The views of a scene show one set of named points, each view turned or mirrored, shifted and resized as a whole, with a little noise and some points left out.
In the rows, 100 means zero.

Scene 1
View 1
Zeze: [ 94 104  83  95 107  98  97 100 104 103  99  98  95  95 100 108 109  92
 102  97 124 100  96 107  94  96  98  96 101 108 106 103]
zusis: [ 86 110  98  87 105 100 111 115 104  97  83  91  92  95  91 105 102 103
 108  89 114 110 110 102 100  94 102  93 104  98  83 102]
sune: [101 108  87 107  96  95  84  93 102 103 105  96  90 101 109 103 110  89
 102  90 120  87  84 110  93  93  99  94 100 112 117 101]
fud: [ 97  97  74  97 117 111 106  84 104 105 118  75 121 112 113 109  98  90
  93 104 123 102  90 108  93  92  95 112  94 108 101 119]
posu: [104 110  87 110  94  95  79  90 102 103 107  96  88 104 111 100 110  87
 103  88 120  84  80 111  92  91  99  94 100 113 121 100]
noro: [ 95 110  92  98 101 101  98  99 103  99  99  87  97 104 104 102 102  96
 103  89 115  98  94 107  96  92 100  97 100 105  99 105]
zat: [ 90 116 103  94  92  91  95 118 102  97  78 104  75  90  90 101 110 100
 112  82 114  99 103 103  99  95 103  82 107 103  97  91]
dere: [100 108  87 105 100 101  91  91 103 102 107  85  99 108 110 102 104  92
 100  91 117  92  86 109  94  90  98  99  99 109 109 107]
suk: [ 93 116 102  98  94  99  98 106 102  96  91  84  90 105 101  98 100 101
 107  81 109  97  97 104  99  90 101  92 102 101  93 102]
rem: [ 90 105  88  91 107 100 104 105 103 101  94  95  96  95  97 108 106  96
 103  96 121 105 101 106  97  96  99  96 101 105  96 103]
Tivik: [ 89 106  90  90 107  99 106 108 104 100  91  94  95  95  95 107 105  98
 105  94 119 107 104 104  98  96 100  94 101 103  93 102]
Fovon: [ 96 117 101 101  91  95  91 106 102  97  90  91  85 103 102  98 105  98
 108  81 110  93  93 106  98  91 102  89 104 104 101  98]
Nukig: [ 92  99  79  94 115 109 110  91 105 102 109  77 116 108 108 109  98  94
  96 102 121 106  97 107  95  92  96 109  95 104  94 115]
View 2
Fovon: [ 92  99 122 112 107  92 100  95 111 105 113 107 113  85 103  96 105  94
 117 104 101  97 106 107  98 110 103  92 116  97  86 113]
Tivik: [ 97  88 119 126 115  99 106  98 100 103 124 101 103  91 105  91 104 104
 103  78  83 103  78 124 107  95 119  89 120 109  94 108]
zusis: [ 96  87 121 131 125  93 107  86  94 116 122  90  99  83 106  89  98 102
 100  79  76  97  88 125 109 105 119  85 125 116  91 100]
Zeze: [ 98  90 117 116 100 104 106 111 108  91 125 116 111 100 102  96 111 104
 108  81  93 108  71 119 103  86 119  93 110  99  98 117]
dere: [ 96  90 113 106 100 108  99 108 116  92 100 127 113  99 113  91 118 100
 117 103 109 111  72 110  96  95 109 104 103  85  90 122]
Nukig: [103  71 106 122 120 119 103 100 103  99  91 123  98 102 127  79 118 109
 104  85  91 119  35 128 105  86 124 105 105  95  95 112]
rem: [ 98  87 118 123 111 101 106 102 102 100 123 107 105  95 105  92 107 104
 104  79  85 106  73 123 106  91 119  91 116 106  95 111]
noro: [ 96  89 116 115 110 104 101  99 107 102 106 114 107  92 112  90 111 101
 112  96  98 106  78 115 100 100 112  97 112  97  90 113]
posu: [ 93 102 116  97  84 104 100 118 125  81 112 133 125 101 101 101 119  97
 125 108 117 108  89 102  93  93 103 100 100  80  92 130]
sune: [ 93 100 116 102  88 103 101 115 120  83 115 129 121 101 101 100 117  99
 121 102 111 108  84 105  96  92 106  98 103  84  92 127]
zat: [ 90 105 130 120 106  82 106  97 104 107 141  92 112  81  88 103  96  94
 110  88  87  89 122 111 103 108 108  80 126 112  88 108]
fud: [103  69 102 118 115 125 101 105 105  93  84 132 101 108 131  77 124 112
 105  86  96 125  21 127 104  80 125 111  99  89  96 117]
View 3
zat: [ 95  99 106  91  80  87  95 130 104  94  90 121 106 132 117 105  92 110
 110  94  94  88  83  92 107 109  98  97  95  92 103 114]
rem: [ 93 101  93  92  86 106 111 101  99  88 103  97 109 119 112  97  86  91
 102 103  91  91  97 104 113 107  94 108  99  84 104  98]
Tivik: [ 93 100  95  92  87  99 108 101  95  90 101 101 108 118 113  98  89  94
 104 102  93  92  94 103 113 104  92 109 100  86 104 101]
dere: [ 91  94  90  89  77 130 106 108 120  88 104  93 114 110 104  90  74  81
  88 121  87  88 106  99 102 122 110 104  95  87  97 103]
sune: [ 93  95  88  91  74 132 111 120 128  87 100  96 113 124 110  94  73  89
  93 114  84  85 103  94 100 132 110  97  90  85  98 100]
posu: [ 93  94  89  89  72 137 109 125 134  87  99  97 113 124 109  92  70  89
  90 117  84  83 104  93  97 136 115  93  89  86  97 102]
zusis: [ 93  99 102  91  88  88  99 103  88  94  99 108 107 114 110 100  93  96
 104 102  96  94  92 102 114  95  92 110 103  91 105 109]
Zeze: [ 93 101  89  92  83 115 116 105 108  86 103  93 110 123 115  96  81  91
 101 105  87  90  99 102 109 117  98 103  96  81 103  93]
noro: [ 92  95  95  90  81 114 102 105 108  92 102  99 111 110 106  93  82  86
  94 115  91  91 101 100 106 110 103 106  98  89 100 107]
suk: [ 92  93 104  89  81 103  90 115 105  97  96 111 110 108 104  96  86  92
  95 114  95  90  95  95 104 105 104 105  98  96  99 118]
fud: [ 88  96  81  92  88 134 121  71 103  86 117  71 115  94 101  85  75  64
  83 128  86  96 115 114 112 109  99 119 103  80 102  88]
View 4
zusis: [ 90  92 127 121 112  83 106  86  95  93  93  89  96  87  97 109  82  98
 116 106  89  98  96 124 100  90 113 105  90  91 110  93]
fud: [110 121 101 159 120 110 102  88  83 103 109  89 106 105 129 112 105  64
  68  70  88  98 133 104 101  61  99  87  95  84 102 120]
suk: [109 106 111 111 100  79  98  81 104 101 104  90 102  88  91 105 101  94
 107 105  83 110 107 112 112 103  98  95  98  87 107  91]
Zeze: [ 98 120 116 121 112  94  94  87  89 103 103 101 111 106  96 105 106  88
  92  86  86  95 101 103 105  85 114 105  84 100 103 119]
noro: [107 114 109 121 106  89  96  84  97 103 105  94 106  96  98 106 105  87
  94  93  84 104 111 107 109  91 102  95  94  90 104 104]
Tivik: [ 93 105 122 122 113  89 102  87  92  97  96  95 102  95  98 107  92  93
 104  96  88  95  99 115 102  86 114 105  86  95 106 106]
rem: [ 97 110 118 124 112  91  99  86  92 100 100  96 104  98  99 107  98  89
  98  92  87  96 103 110 104  85 111 103  87  94 105 110]
Fovon: [109 113 110 101  97  77  94  80 106 104 105  96 107  94  83 102 108  97
 105 104  82 109 102 106 114 107 101  98  94  92 105  95]
sune: [112 135 103 107 101  90  85  80  98 110 112 104 119 110  87 100 125  87
  84  84  81 105 107  91 116  99 102  99  88  99  98 118]
Nukig: [106 114 107 152 119 105 104  88  86 100 105  88 103 100 123 112  98  71
  78  79  88  98 125 110 100  66 102  90  95  84 104 113]
dere: [114 127 101 120 103  92  90  82  97 108 112  97 112 104  98 105 118  80
  82  84  83 106 117  97 113  92  97  92  95  91 101 112]
View 5
zusis: [110 110  79 110  87 100  87  80 123 104  95 103 108 121  97 102  76  98
  99  87 114  68  95  94  85  73 104  77  80  76  88 114]
zat: [115 101  66 113  82 111 114  94 110  88 101  95 102 107 109  94  79  96
  91  69  93  76  89  94  83  97 110  74  89  58  97 102]
dere: [110 109  86 101 112 108  91 103 101  93  99  86 104  97  89 132  95 116
 113 102  85 104 109 113  94  94 111 103  82  98 101 101]
suk: [116 104  83 105 102 105  94  89 112  96  94  95  99 100 107 107  88  97
  97  96  97  86  93 108  85  83  97  85  83  84 103 104]
Tivik: [107 111  79 110  89 103  89  88 116 102 100  97 111 119  89 114  80 108
 107  87 107  78 103  95  90  80 112  86  81  80  87 113]
Fovon: [116 103  78 106 100 108 104  96 107  90  97  92  97  96 108 107  88  99
  96  89  89  89  93 107  85  93 102  86  87  79 104  99]
Nukig: [103 119  95 102 109  98  66  91 114 109  97  95 114 117  73 140  90 120
 123 114 108  93 117 106  97  72 110 104  73 111  86 116]
posu: [112 105  78 104 110 114 108 115  93  83 104  80 101  89  93 131  96 119
 111  91  70 111 107 113  94 110 118 103  89  89 105  94]

In a view up to two points have been moved. Name them for each view, in the order of its rows, or write none.
view 1 -> fud
view 2 -> none
view 3 -> zusis
view 4 -> rem
view 5 -> zat

Scene 2
View 1
Kovu: [115  98  92 116 113  86 124 118 118 116  95 117 100  96 100 104 112  95
  81  88  89  96 112  99  89  85  77  72 116 100 115  73]
nimu: [102  84  91 101 109 102 105 113 103 106  88 121  83  90 106 106 101 104
 100 105  85  93  99  83  94 106  90  93 115 109 123  90]
dakir: [107  85  96 105 116  90 120 128 116 114  92 128  79  90  98 108 106  98
  92  95  85  94 104  87  87  99  81  83 116 107 127  85]
Gotor: [112 116  87  95 110  94 103 106 107 118  98 102 100 102  88 113 105  91
  87 102  97  90 109  98  99  88  94  88 112  95 110  87]
puv: [104  91  83 107  97 115  91  85  91  96  86 104 105  96 122  99 101 111
 100 111  86  96 101  88 104 106  96  95 113 107 108  84]
navi: [101  97  86  90 105 108  91 101  95 107  91 108  89  95 101 111  97 102
 102 114  90  90  99  84 101 107 100 102 112 105 118  96]
Risem: [103  75  87 119  98 112 102  92  96  92  82 115 101  91 133  92 105 116
 100 105  80  99 100  85  97 108  87  88 115 112 113  78]
kud: [106  92  92 101 112  95 111 119 110 112  92 120  85  92  98 109 104  98
  94 100  88  92 103  88  92  99  87  88 115 105 122  87]
geli: [104  93  84 104  99 112  92  90  93 100  88 105 101  96 116 102 100 108
 100 111  87  94 101  88 102 104  96  95 113 106 110  86]
Sopi: [102  92  84 102 100 112  91  90  93 100  88 106  99  95 116 102 100 108
 101 112  87  94 100  86 103 106  97  97 113 106 111  88]
siged: [105  77  92 115 107 100 113 111 107 102  86 123  91  90 117  98 106 108
  96  98  81  97 102  86  91 104  82  84 116 111 120  80]
bamuv: [100  73  93 105 107 105 106 113 103 101  85 127  81  87 114 102 101 108
 103 106  80  95  97  79  92 111  87  93 116 113 126  89]
pufo: [106  98  84 105 101 108  96  91  96 103  90 103 105  98 113 102 103 105
  96 107  89  95 104  91 102  99  94  91 113 103 108  84]
Sube: [102  88  90  97 108 104 101 110 101 107  89 117  84  91 104 107 100 103
 101 108  86  92  99  83  96 107  93  96 114 108 122  91]
Fazif: [ 98  98  85  82 105 112  84  99  91 106  90 107  84  94 100 113  94 103
 107 119  90  88  96  81 103 112 105 109 112 106 119 101]
Gunan: [105 103  80 101  97 114  85  80  89 100  90  95 109 100 115 103 100 107
  98 113  91  94 103  91 107 102 101  96 112 102 104  86]
View 2
nimu: [103 116  97 101 113 123 123  95  95  87  80 116 105  93  91 101  85 125
 104  91 105 107  99  95  89  89  90 108  96  93 111  96]
Sopi: [ 93  94  88 110 119 121 115  97  88  99  90 126 103  87  86 118 110 141
 103 104 110  98  95  97  99  94 112 101 117  93  98  90]
Risem: [ 84  99  72 115 126 132 125  97  75  78  76 124 117  74  76 116 105 152
 120  96 107  84 101  95  97  79 109 101 107  98 122  97]
Gunan: [ 88  85  84 113 117 118 105  96  88 114  99 129  98  84  84 130 126 141
  97 112 113  95  97  97 104  99 119  94 132  89  86  81]
Kovu: [ 98 148  68  95 102 126 106  91  99  97  72 104 118  79  82 119 102  96
 101  82 100  94 134  94  78  73  49  86  99  73 119  78]
Fazif: [108  91 115 105 112 113 117  96 100 106  98 126  87 105  99 105  96 131
  92 106 112 117  83  97  99 109 116 112 113  95  83  92]
kud: [107 130  94  96 106 121 117  93 101  93  79 111 105  93  92 104  87 109
  99  88 103 108 109  94  83  87  73 102  95  85 110  89]
navi: [103  99 104 103 112 116 114  95  98 105  94 123  94  97  93 110 101 127
  95 103 110 110  92  96  96 101 106 106 113  91  90  89]
Gotor: [103 125  88  95 100 113  98  93 108 121  93 114  97  93  91 123 112  98
  84  97 107 107 117  96  87  94  72  89 118  72  87  71]
bamuv: [102 112  96 105 117 127 131  95  88  74  75 117 110  91  89  96  80 135
 113  89 104 103  95  95  89  85  96 113  90  99 121 103]
geli: [ 92  95  85 110 118 122 113  97  88 100  90 125 103  85  84 120 112 140
 103 104 109  96  98  97  99  93 110  99 118  91  99  88]
pufo: [ 91 102  81 108 115 122 109  95  90 104  90 123 104  83  83 124 115 132
 101 102 109  94 105  97  97  91 102  94 119  86  98  83]
puv: [ 88  90  81 113 121 124 114  97  83  99  90 127 105  81  81 123 116 147
 107 106 110  91  97  97 101  92 116  97 121  94 100  89]
Sube: [104 113 100 102 112 121 121  94  96  91  83 118 101  96  93 103  89 126
 102  95 107 109  96  95  90  92  94 108 100  93 104  94]
View 3
Gotor: [ 99 112 104 106 102  94 110  92 115  97 111  95 113  91  93 107 103 103
 101 109 102 117  86  99 100  82  92  97  91 103 106  94]
Fazif: [ 95 112 100  93 104  99 104  98 112 106  99  97 127  94 102 115 111 104
  90 106  95 103  95 108 109 118 107 105 101  87 116 111]
Sopi: [ 96 105  99  99  99 109  96  97 103 107  96 101 109 102  97 104 103 100
  97  98  96 101  95 109 104 110 110  94 105  92 110 103]
puv: [ 95 103  98 100 100 112  93  99 101 108  94 103 104 105  95 101 102  99
 100  94  97 100  94 112 104 108 113  91 107  92 109 101]
siged: [105 107  96 103  81 104 100  87  88 103  93  94 108  98 101  96  89  92
  94 110  90  94 101  91  88 106 104  86 101  99 105 102]
Gunan: [ 91 104 101 100 109 111  94 102 111 107  99 105 105 104  92 106 107 104
 102  91 101 107  89 117 111 104 112  96 105  92 110  99]
dakir: [110 114  98 105  79  92 111  82  93  97 102  88 117  89 103 100  89  93
  92 122  91 101  99  81  83  97  91  90  92 103 104 101]
pufo: [ 96 105 100 103 100 108  97  96 104 105  99 101 105 102  94 102 101 100
 101  98  98 105  92 108 102  99 107  92 102  97 107  98]
Risem: [100 101  95 103  87 115  90  94  88 108  88 101  99 107  98  94  91  93
  98  97  92  92 100 103  95 112 114  84 109  95 105 102]
Sube: [102 111  97  99  91  98 105  91 100 103  97  94 120  94 102 106  99  98
  91 111  93 100  99  96  96 110 103  96  99  94 109 106]
geli: [ 96 105  99 100  99 109  96  97 103 106  96 101 107 103  96 103 102 100
  98  98  97 102  94 109 104 107 110  93 105  93 109 102]
bamuv: [105 109  95  99  82 102 101  89  89 105  91  93 117  96 105 101  93  93
  89 112  88  92 104  92  90 117 106  91 102  94 108 108]
nimu: [104 111  97 100  88  99 104  90  97 103  96  93 118  94 102 104  96  96
  91 112  92  98 100  93  93 109 102  94  99  95 108 106]
View 4
puv: [ 90  88  94 112  97 100 102 102 100  96  94  98 106 112 100  99 104 108
  93  83 107 114 106 108 101  99  92  98 112 102 106  98]
bamuv: [ 88  92  96 109 110 111 104  96 111  83 111 102  91 115  85  94  99 111
 104  90  99  97 103 109  99 113  89 104 122 103 108  99]
Sopi: [ 91  91  94 109 100 100 103 101 100  96  97 101 103 110  99  97 103 109
  95  85 107 109 103 110  98  99  92  98 115 102 105  98]
dakir: [ 97  96 100  98 118 115 104  94 111  83 112  96  82  98  77  89  95 101
 110  99 102  88  98  98 100 115  93 109 112 106  98 102]
Kovu: [102  91 102  98 113 114 103  96 108  88 101  84  86  87  76  91  98  91
 106  98 109  97 102  85 109 112  97 111  96 108  91 102]
Sube: [ 93  96  95 102 110 105 105  98 104  89 107 103  93 106  91  93  99 108
 103  91 103  96  99 110  94 106  92 101 119 103 103 101]
Gotor: [104  98  98  90 110 100 104 101  96 100  97  94  95  83  94  91  99  96
 101  95 114  97  96  99  96  96  98 101 102 105  90 103]
siged: [ 91  89  98 110 109 114 103  96 111  83 107  95  91 111  82  95 100 106
 103  91 101 101 105 100 105 114  91 107 113 105 105  99]
Gunan: [ 94  91  93 107  95  94 103 104  94 103  90  99 109 105 107  99 105 107
  90  83 111 114 103 110  97  91  94  95 110 102 103  98]
pufo: [ 95  90  95 107 100 101 103 102  99  98  94  96 102 103  97  97 103 104
  95  87 109 109 104 104 101  99  94 100 108 103 101  99]
navi: [ 94  98  93  99 107  98 105 101  98  96 103 106  99 103 100  94 100 109
 100  90 107  98  97 114  90  98  92  96 120 101 102 101]
nimu: [ 92  94  97 103 111 108 104  97 107  87 108 102  92 107  87  93  99 107
 104  92 102  95 100 107  97 108  91 103 118 103 104 100]
geli: [ 92  90  94 109 100 100 103 101 100  97  96  99 103 108  99  97 103 107
  95  85 108 110 104 108  99  99  92  99 113 102 105  98]
kud: [ 97  97  98  97 114 109 105  96 106  88 108  98  88  97  84  90  97 101
 106  96 105  92  98 101  98 109  94 105 112 105  98 102]
View 5
Kovu: [ 91  70  98 104  62  99  87  96  86 113 117  94 107 113  90 127 103 135
 122  79  98  89  99 109 108  79 124 123 108  76 111 111]
bamuv: [ 98  99 116 102  90 104  99 114 108 109 119 101  89 122 108 113  79 118
 129  60 106 116 112  79 111  90 111 104  99 108 108  92]
navi: [108  89 105  92  98  90 114 119 106 102 124 107 107 112  94 102  88 107
 111  82 110 103 126  87  97 102  92  94  95 106 101  99]
dakir: [100  91 111  95  66 100  90 110  99 109 124  96 100 112  95 127  85 128
 141  71  94 104  99  91 111  81 114 121  98  88 107 104]
kud: [102  87 107  95  75  96  98 111 100 107 124 100 104 111  93 119  88 122
 130  77  99 101 107  92 105  88 108 113  97  92 106 105]
Gotor: [105  70  93  92  77  86 106 108  92 104 124 102 121 104  81 111 103 118
 108  98 104  84 116 107  93  94 100 108  99  84 103 113]
Sopi: [ 98  83 104 106 106  97 111 110 103 106 115 107 100 122 103  98  95 111
  98  74 117 103 130  90  99 101 103  91 103 110 106  95]
Fazif: [113  95 107  89 104  87 119 125 111 100 127 109 107 111  94  97  84 101
 111  84 111 106 132  81  94 107  85  90  91 112  99  98]
Risem: [ 86  85 109 119 105 109  99 100 101 113 107 103  86 134 115 105  94 121
 101  56 118 111 123  89 109  93 120  96 110 112 114  89]
geli: [ 97  81 102 107 105  97 110 108 101 107 115 106 101 122 102  99  96 112
  95  75 118 102 129  93  98 100 104  92 104 107 107  95]
nimu: [102  93 111  97  87  99 101 114 105 107 121 102  98 117 100 113  84 117
 125  70 104 108 114  85 106  91 106 106  97 102 106  98]
Gunan: [ 98  74  96 107 112  91 116 107 100 105 114 109 107 121  98  91 103 108
  81  84 123  96 138  98  92 106  98  84 104 109 105  97]
siged: [ 92  90 112 108  86 106  94 105 101 111 115  99  90 124 107 116  87 125
 123  61 106 110 109  88 112  87 119 108 105 102 111  95]
puv: [ 93  80 101 111 110  99 110 105 101 108 112 107  98 126 105  96  97 112
  89  72 121 102 132  93  98 101 106  89 106 111 109  93]

In a view up to two points have been moved. Name them for each view, in the order of its rows, or write none.
view 1 -> siged, Gunan
view 2 -> navi
view 3 -> none
view 4 -> none
view 5 -> none

Scene 3
View 1
Tero: [103  97 100  92  92 120 124  87 112  86  92 136 104 126  88 120 110  95
 112  98  74 123  92 112  98 102  97 136 117 126 114  88]
fida: [ 87  86 106  84  91 129 113  94 105 102 114 127 101 113  89 117  96  91
 103 112  90 122 101 109 101 108  88 124 123 121 104  90]
teg: [ 68  89 105  89 102 109 107  95 111 108 105 118  93 108  91 101 115 105
 103 102  92  93 100 119  87 120  96 125  99 113 102  71]
rur: [110  97  99  93  91 121 126  87 114  82  88 139 104 128  89 122 110  93
 110  94  72 128  92 113  97  99  96 135 121 127 115  92]
zopiz: [104  72 103  75  95 130 109 105 116 101 108 127  95 115  98 117  89  73
  66  99 110 143 106 114  99 104  76 100 143 108  95 115]
Leril: [ 93  85 102  85  97 119 114  97 115  97 100 127  96 117  93 112 105  91
  91  97  92 121 100 116  94 108  89 119 121 115 104  93]
tum: [ 78  77 105  81 105 115 102 104 117 111 107 117  89 107  97 102 105  90
  73  97 110 110 106 121  88 118  85 105 117 104  93  91]
bifi: [ 68  75 107  79 104 117  98 105 112 118 117 113  89 101  95 100 101  93
  77 105 112 105 109 118  90 121  84 105 114 104  91  86]
loko: [ 64  82 107  83 103 113 100 101 111 116 113 114  90 102  93  99 107  99
  90 106 104  97 106 119  88 123  89 114 106 108  95  77]
ros: [ 88  85 102  87 104 110 110  99 121 100  93 123  91 115  96 104 114  94
  83  89  97 111  99 122  87 113  92 114 112 109 102  89]
vabel: [104  84 103  81  88 134 117  95 108  93 110 133 103 120  91 123  90  81
  95 107  91 140 101 108 104 101  83 120 136 122 105 104]
big: [ 92  85 100  88 107 105 111  99 125  98  85 124  89 118  97 102 119  95
  79  83  96 109  99 125  83 113  93 113 111 106 102  89]
View 2
big: [ 99  87 106 115  95  92  84 107 100  93  97  98 108 107 114 110  86 109
 103  93 102  95 100 107 104  91  96  97 103  91 103  99]
Tero: [ 94  85  93 112 101  91  88 110 106  93 109  88  88 104 100 105  91 102
 102  99  99  95 106 101 112  97 104 112 110 102 103  92]
teg: [ 96  95 105 121  98  85  92 102  99  93  96  99  96 102 122 105  85  92
 104  98 103  96 105  92  98  91  94 101 104 100 103 101]
vabel: [100  77  99 111 101  95  90  98 108  99 106 101  91 100  97 108 105 118
 102 102  99  95 101 101 109 103  96 122 103 103 103  93]
rur: [ 95  82  92 110 100  92  87 111 106  93 111  86  89 105  97 106  92 105
 103  98  99  95 105 104 115  98 106 112 111 101 104  90]
fida: [ 97  85 100 116 102  90  94  98 105  97 103 100  89  99 107 105  98 103
 103 103 101  96 104  93 103  99  95 117 103 106 103  96]
tum: [102  86 112 118  96  92  89  96 100  97  92 110 107 102 118 110  95 112
 103  97 104  95  98 100  97  93  88 104  97  96 103 101]
loko: [ 99  93 111 122  98  87  93  96  99  96  91 107 101 100 124 107  91  99
 104  99 104  96 102  91  94  91  88 103  99 100 103 104]
bifi: [102  89 114 120  98  89  92  92 100  99  90 113 105 100 122 109  96 108
 103  99 104  96  99  94  93  93  86 105  95  99 103 103]
Leril: [ 99  84 102 114  99  92  88 102 104  96 101  99  98 103 107 108  95 110
 102  98 101  95 102 102 105  96  96 109 103  98 103  96]
View 3
tum: [ 96  91 104 100 109  97 100 111  85  98  84 100  94  94  99  87  98  93
  97 103 104 115 119 108  94 104  86  69 104  97 112  84]
Leril: [ 97  87  97  94 115  98 103 101  85 102 103  96  99 108  94  89  97  96
  94 107 104 108 110 108  89  97 104  80  99 101 102  94]
ros: [105  86  99 102 111  99 102 103  81 108  91  93  97 106  91  86 100  92
  95 111 105 110 111 104  93  92  94  73 104 100 108  91]
Tero: [102  80  91  92 115  97 107  91  86 104 119  89 106 123  87  91  99  98
  91 115 104 101 101 106  87  89 120  92 100 108  94 106]
loko: [100  86 108 104  97  92 104 106  90  85  85  94 101  93  96  90 111  88
  97 109 107 116 123 106 100 105  87  73 112 103 114  93]
teg: [107  81 106 107  96  92 106  99  87  89  92  88 105 104  89  91 115  87
  95 118 107 111 117 102 100  96  95  78 115 108 111 102]
bifi: [ 94  91 108 100 103  95 102 112  90  87  82 100  96  88 101  90 104  92
  98 102 105 118 125 109  97 109  84  70 108  99 115  86]
fida: [ 91  86  99  89 111  95 106 101  93  87 110  98 103 106  97  95 101  99
  95 104 103 108 114 112  88 106 111  88 100 105  99  98]
zopiz: [ 83  97  95  83 130 103  98 113  86 107 100 110  91  98 106  88  78 104
  96  88 101 111 111 117  81 109  99  76  86  91 100  76]
rur: [102  82  89  90 119  99 107  91  84 109 121  90 105 126  86  90  96  99
  91 114 103 100  98 107  84  87 122  93  96 106  91 105]
vabel: [ 86  90  93  81 124  99 104 102  91  97 117 103 100 109 101  93  88 105
  94  97 102 106 108 116  81 106 116  89  91 100  94  92]
View 4
bifi: [ 94  93 107  93 111  85 105 118 102 111 104 105 103 102  98 101 101  99
  76  91  86  95  97 109  94 105  94 113 105 102 104  98]
Tero: [ 89 110  99  77 107  99  84 106  99  81 101 113 101 106  95  87 113  99
  93 103 111  99 100 107 100  85 119 113  94 117 103 104]
loko: [ 92  91 108  95 108  89 102 112 102 104 103 104 104  99  95 103 100 107
  80  94  93  95  99 111  94 105  96 116 104 104 104  96]
zopiz: [ 97 113  98  79 119  84  97 127  96 112 103 110  97 115 104  86 111  75
  76  87  81  98  92 100  97  89 109 101 100 107 103 109]
big: [ 99 108 103  85 107  88  97 111 103  98  95  97 103 110  89  89 101 105
  78  95  99 100  98 106  89  91 105 123 104 103 103 101]
teg: [ 92  93 108  92 104  94  98 106 103  93 101 105 105  99  91 101 102 114
  84  99 103  96 101 112  94 101 100 121 102 107 103  95]
Leril: [ 94 107 101  82 111  92  94 114 100  96 101 108 101 108  96  90 108  95
  83  95  98  98  97 106  96  91 110 112  99 110 103 103]
ros: [ 97 106 103  85 108  89  97 112 102  99  97 100 103 109  91  90 103 103
  79  95  98  99  97 106  91  92 105 119 103 105 104 102]
rur: [ 91 114  97  75 108 100  83 107  98  80 100 112 100 109  95  83 114  96
  92 103 111 100 100 106 100  82 122 113  93 117 103 106]

In a view up to two points have been moved. Name them for each view, in the order of its rows, or write none.
view 1 -> none
view 2 -> fida
view 3 -> none
view 4 -> big
